Each row is a point on a landscape with many peaks, with its height.
A climber steps from a point to whichever of its 2 nearest points has the largest rise for the distance, and stops where none of them is higher. Distance is the straight distance between rows; heights are no part of it.
q_151 (h 4.00): [151 193 148 109 135 140 150  94 122  71 152 190 109 126  78 123 114  66
 178  95 150 172  98  85 118]
q_39 (h 3.38): [175 122  79 128 154 109  96 153 140 135 127 105 140 138 178 130 127 185
 130 134 108 129 140 167 166]
q_790 (h 4.63): [ 70  67  84 127 176 129 133 152  95  98 154 103 171  92 112 161 165 202
 109 112 121 103 104  99 126]
q_56 (h 1.96): [144 126 146 145 131 125 109 112 119 153 132  62 157 131 172 105 165 129
 117 164  72  86 173 171 117]
q_925 (h 7.73): [135 126 147 126 171 149 141 144 119  85 117 136 163 130 124 128 142 127
 166 141 174 181 143 150 148]
q_930 (h 1.18): [142  67  79 142 118  80 160 152 125 126  81 164 125 113 167 127 104 109
 139 106 143 132  93  86 132]
q_747 (h 4.21): [104 117  70 123 201 119  96 152 123 155 123 135 160 107 179  69 140 154
 110 144 142 100 135 154 173]
q_527 (h 3.40): [116 183 165 165 129 144 161 118 131 150 141 145 129 179  66  97 158 117
 168 119 136 215 140 139 120]
q_913 (h 6.50): [104 131 188 174 148 146 135 137 121  85 102 109 173 165 120 169 163  99
 165 153 145 133 152 161 151]
q_659 (h 1.69): [147 125 103 187 151 115  82  94 118 125  94  95 114 170 124 170  54  84
 128 143  80  77 148 147 153]
q_585 (h 2.79): [141 136 164 106 120  98 130 136 167 168 131  97 126 126  87 139 164 118
 151  93 171 160 121 136 152]
q_455 (h 4.95): [118 133 182 102 147 148 159 151 145  88 163 126 164 114 129 128 188 181
 141 117 138 135 123 114 100]
q_192 (h 3.54): [139 122 138  81 145 121 137 126 147 149 117 145  68 112 129  94 126 127
 145 120 158 102 131 118 116]
q_893 (h 3.73): [ 81 110  87 134 155 126 141 142 123 170  90 126 103  65 116 111 155 154
 130 106 124 123 126  84 139]
q_427 (h 1.24): [157 132 172 203 106  93  60 124 144 146 117  57 142 118 130 115 135 146
 135 161 101  89 181 173 137]
q_515 (h 0.94): [132  91 167 160 135 142 114 139 102 122 118 150  46  77 147 116 101  99
 141 112 147 105 101  58 121]
q_513 (h 4.67): [108 112 130 112 187 157 133 142 122 147 138 133 147 108 165 119 157 167
 103 151 121 125 164 121 145]
q_438 (h 2.82): [130 170 153 108  74 177  87  86 145 101 143 149 128 198  62  89 122  95
 120 105 122 200 125 159 105]
q_73 (h 0.84): [143 155 185 136 101 111 121 128 181 153 149 129 141 129  96  77  83 121
 124 149 144 172 142 164 137]
q_47 (h 5.12): [117 112 186 182 138 169 118 146 109  73 112 126 152 178 120 214  96 123
 135 151 113 115 145 124 125]
q_107 (h 3.29): [157 176 152 112 130 124 115 121 136 144 144 104 117 120 103  97 191 129
 131 114 163 211 141 163 133]
q_694 (h 4.35): [170 115 125  91 146 109  95 133 163 133 113 101 124 103 156 106 113 127
 144 125 127 177 158 150 151]
q_127 (h 5.72): [146 106  48 148 155  88 151 117 102  94  97 152 135 136 174  89 192 185
 104 103 153 121  94 117 129]
q_807 (h 0.53): [128 125  52 177  76 106 142 109 100 118  65 135 133 184 150 177 103  88
 109 163 138  83  93 144 108]
q_736 (h 1.43): [147 133  89 124 124  93 133 124 118 132 144  83 173 114 163  52 151 149
  67 151  85  96 138 166 106]
q_991 (h 1.64): [137 196 169 138  93 108 111  64 178 150 177 153 120 170  41 105  72 120
 132 151 115 164 139 177 145]
q_504 (h 3.93): [106 102  97 105 152 106 121 135 127 153 108 152  91 105 168  69 109 126
 104 152 165 101 125 167 139]
q_177 (h 1.12): [128  65 118 141 105 105 181 138  91 128 143 120  83  96 150 119 145 169
 137  92 112 128 101  53  78]
q_853 (h 4.05): [120 156 115 160 131 153 162 153 145 177 129 103 116 116 149 100 126 164
  81 136 114 128 114 133  73]
q_816 (h 4.17): [105 121 129 124 106 123 148 190 148 148 141 133 159  87 137 162 146 129
 112  98 121 134 125  88 124]
q_512 (h 5.25): [ 83 159 169 109 141 191 126  83 112  90 145 142 125 161 103 171 110  71
 102 131 145 157 144 110 121]
q_857 (h 3.45): [ 98 138 159 124  94 196  96 116 165 123 155 170 112 187 101  70 156 108
 166  75 157 214 132 128  90]
q_635 (h 4.52): [101 130 182 109 171 131 127  97 151 147 117 138 104 158 120 125  93  75
 106 142 140 123 151 157 150]
q_319 (h 1.45): [150  84 109 120  96  58 155 144 112 149 115 131 105  93 148  91 160 131
 145  73 112 117 106  97 108]
q_763 (h 2.73): [135  98 165  95  96 167 124 137 100 136 209 112 122  86 135 143 180 167
 126  95 162 144 125  87  74]
q_421 (h 2.57): [120 209 169 125 115  93  96  62 163 131 164 137 131 156  72 145  88  74
 133 140 111  96 133 178 149]
q_651 (h 4.61): [133 130  90 158 147 130 200 121 126 168 152 136 111 107 158  68 154 155
  99  93 119 133  99  87  69]
q_836 (h 0.36): [133 144 182 136  92 121 108 166 160 148 108 110 169 121  85 120 118 154
 127 158 126 133 126 174 132]
q_551 (h 5.30): [134 104 167 149 141 125 110 172 103 148 118 172 141  44 142  79 155 141
 162 127 142 100 121  75 158]
q_744 (h 6.75): [120 135 116  52 167 162  97 105 128 103 106 146 124 134  76 141  83  96
 162 148 135 124 127 159 161]
q_431 (h 2.25): [123 107 125 125  93 141 135 145 112 152 210 111 145  91 120 105 184 173
  99  60 106 135 120  54  75]
q_446 (h 3.24): [143 134 157  95 119 159 162 137 158 120 141  90 118 152 152 161 113 111
 164 160 125 136 150 145  96]
q_758 (h 2.43): [169 132 154 145 134 125  64  97 134 109  92 107 124 156  92 183  78  89
 102 138 127 128 134 154 157]
q_124 (h 2.36): [139 166 158  93 108 129 107 114 153 139 128 141 133 132  59 168 115  71
 153 109 159 176 123 145 160]
q_76 (h 5.33): [107 121  74 144 124 133 149 129  96 144 127 118 135 111 194 125 160 165
  48 136 119 132 157 112 124]
q_516 (h 0.78): [122  61  66 120  94 124 197 125  65 148 123 116 144 116 171 166 148 145
 131 139 149 118 123 133 106]
q_720 (h 7.34): [109 116 100  89 175 158 107 141 104 113  90 146 111 171 138 150  80 117
 131 146 139  99 125 157 154]
q_396 (h 5.51): [152 141 117  94 147 143 143 115 115 152 116 179 130 133  95 174  60 109
  85 132 104  90  93 118 128]
q_899 (h 0.51): [108 170 132 108  64 115  82 126 161 114 129 109 113 129 104 136  87 124
 130 178 135 105 154 195 172]
q_27 (h 5.06): [139 127  74 145 106  81 181  87 132 172 109 135 113 119 149  62 164 149
  91 116 148 144 106 131 107]
q_894 (h 4.03): [118 152 187 118 152 131 173 132 131 134 159 138 146 130  79 105 200 147
 184 109 166 179 115 118 104]
q_150 (h 0.88): [110  52  83 130 111 105 186 122  58 122 162 145 139  75 146 146 156 185
 129 133 115 120 122  74 112]
q_586 (h 1.80): [164  95 111 102 103  92 147 139 110 142 160  86 158  94 143 120 188 141
  83  74 101 116 114 109  97]
q_825 (h 4.34): [120 100 124 110 105 149 171 136 117 139 127 125  96 138 139 151  90 116
  88 120 136 123 110 106  76]
q_199 (h 5.54): [153 117 110  90 130  88  97 139 144 127 120 108 162  70 144  77 171 155
 134 114 108 125 136 133 144]
q_78 (h 1.55): [137 230 166 131 103 120  97 106 165  85 125 137 134 178  84 160 128  71
 120 123 108 132 134 147 120]
q_520 (h 4.28): [ 98 117 129 116 133 153 123 167 117 131 136 127 130  51 136 108 163 134
 141  96 138 125 108  52 115]
q_640 (h 0.73): [ 97 128 119 167  93  85  59 121 146 115 116  96 134 161 114 139  71 129
 160 170  98  77 148 191 200]
q_303 (h 2.77): [166 165 190 118 126 140 111 117 152 117 150 176  75 126  88  98 114  83
 177  88 178 138  79  96 105]
q_982 (h 3.82): [148 112 121 125  95 144 165 134 128 120 115  93 127 152 125 201  79  96
 135 128  92 105 112 130 100]
q_23 (h 6.28): [ 93 181 170 124 117 172 165 158 144  89 175 144 142 130 115 181 153 146
 144 150 158 153 139 107 104]
q_783 (h 3.36): [114 126 150  81  92 189 123 147 138 124 153 110 106 112 138 130 152 148
 112  94 143 179 141  96  94]
q_588 (h 4.32): [116 143 115 115  51  79 125 123 180 166 127 141  90 159  97  84  68 120
  89  97 126 115  92 154 109]
q_422 (h 3.58): [104 163 198 149 118 110 106 101 153 143 126 121 119 182 100 132 126  82
 147 172 134 109 160 178 161]
q_13 (h 2.96): [148  95  35 169 151  98 109 169 101 124  99 112 148 170 194 118 105 171
 128 125 127 141  85 171 141]
q_169 (h 6.70): [ 78 126 113 123 125 142 118 120 117 134  95 151 124 192 131 156  84 108
 152 173  86  55 136 156 158]
q_8 (h 2.62): [167 146 174 111 106 122 145 128 148 133 148  92 160 118 179 115 148 120
 142 149  86 150 156 163 104]
q_789 (h 4.25): [ 95 143 173 106 106 193 136 117 150 123 174 127 109 173 121 132 126  98
 130 109 148 179 124 119  81]
q_53 (h 4.75): [126 137  77 131  90  89 155 109 147 161  88 160  92 131 119  91  92 128
  79 135 155 131  95 130 103]
q_928 (h 3.28): [162 121 103 102 133 121  77 106 160 127 112 115 119 132 151 140  64  72
  98 147 126 156 156 150 162]
q_219 (h 5.11): [146 193 157 116 142 168 184 113 125  76 150 187 113 149  78 179 125 113
 156 143 162 164 133 124 117]
q_434 (h 2.86): [129 182 162 138 101 117 153 105 120 117 119 161 139 160  60 117 119 101
 154 166 124 204 158 164 166]
q_469 (h 3.35): [ 97 192 137 122 163 184 143 141 175 154 131  80 114 126 116 110 139 137
 128 127 112 131 132 138  90]
q_581 (h 4.87): [165 128 102 122 149 169 132 153 125 132 118 135 116 117 128 174  70 135
  97 132 154 127 110 104 115]
q_256 (h 3.01): [157  87 128 103 167 134 131 159 104 116 119 146  77 101 178  89 158 179
 149 116 140  77 107 109 129]
q_653 (h 5.61): [ 99 115 179 139 126 162 107 119 113 112  98 143 131 177 139 172 108 110
 114 172  81  89 172 124 140]
q_473 (h 5.47): [117 117  72 177 114  63 139 108 136 170 102 105 144 123 153 100 163 134
  71 140 129 132 142 174 154]
q_310 (h 3.99): [114  81 128 102 165 132 167 150 126  83 167 116 131  98 145 163 148 203
 145 111 128 115 115 105 109]
q_755 (h 5.96): [118  90  69 169  99 143 133 151  75 125 120 104 147 134 174 172 150 176
  96 148  80 119 150 125 139]
q_157 (h 1.66): [138 180 147  92 124 130 124 107 173 128 152 163 126 150  98 151  96  76
 120  98  97 144 114 109 121]
q_503 (h 4.07): [106  73  81 129 185 131 117 129  67  83 172 136 141  66 137 102 164 201
 125 115 120  79 108  59 136]
q_641 (h 6.47): [141 128 157 124 167 133 111 168 132 110 134 176 165  86 143 118 163 155
 175 122 170 123 128 114 175]
q_48 (h 5.07): [115 143 133 143 114 140 117 152 158 150  94 103 144 113 128 185 118 105
 116 136  95 133 151 117 159]
q_312 (h 5.20): [103  70  49 169 163 105 163 125  82 112 118 115 167 107 148 130 188 160
  92  95 138 125  86 103 126]
q_671 (h 5.97): [126 181 143  92 138 158 102 110 138  75 100 141 115 171 108 157 124 115
 150 170 141 136 162 167 155]
q_985 (h 6.00): [119 122  89 176 107  97 122 139 122 163  83 108 136 140 135 134 111 123
 115 163  98 104 141 155 150]
q_167 (h 6.22): [132 131  84 139 137 106 103 113 118 158 123 171 144 144 127 166  56  83
  85 149 114  86 119 139 181]
q_826 (h 0.67): [109 104  45 161  83  96 176 126 104 128  82 121 157 163 171 182 164 131
 133 131 138 119 110 141 140]
q_645 (h 3.19): [151  83 141 137 178 143  99 152  83  73 149 139  96  70 161 114 162 195
 154 118 124 105 127  64 145]
q_216 (h 1.63): [155 119 210 151 135 171 108 122 112 118 144 134  58 107 119  93 131 122
 164  94 162 143 101  65  99]
q_972 (h 5.44): [ 83 141 111 109 129 109 128 115 161 175 125 147 125 126 113 112  67  64
 102 138 121 105 135 133 141]
q_295 (h 6.84): [153 115  70 214 118 123 134 122  97 134  91  75 136 139 175 154 131 146
 123 162  82  94 144 130 102]
q_864 (h 1.09): [137 149 135 191 119 102  36 109 126  90 100 102 136 158 126 163  87  96
 192 160 106  86 172 155 169]
q_259 (h 4.23): [164 115 178 104 123 114  96 115 120 140 150 109 114  92 117  73 183 147
 138  82 125 163 143 116 125]
q_309 (h 0.92): [156  80 121 109 145 109 162 150 140 138 121 158 137 134 155 143  62  96
 164 129 141 103 106 126 128]
q_881 (h 6.49): [160  94  64 112 167  75 126 142 113 120 126 126 162 111 143  79 169 173
 126  99  99  89 106 111 143]
q_607 (h 6.10): [ 95 122 143  55 156 180 130 102  98 102 139 152 113 121 100 161  90  79
 140 137 144 119 122  98 114]

For each start below, name the point where the climber stops.
q_640 | q_881
q_256 | q_295
q_157 | q_881
q_8 | q_167

Call two points neighbours if one is among the 2 nearest of the other. Go from one point of each pair to the other, from neighbour to neighbour, staying as high as possible. Name the lowest point that can't be avoided.
q_23 / q_925 | q_256
q_23 / q_881 | q_310
q_720 / q_295 | q_816
q_27 / q_167 | q_588
q_720 / q_925 | q_47
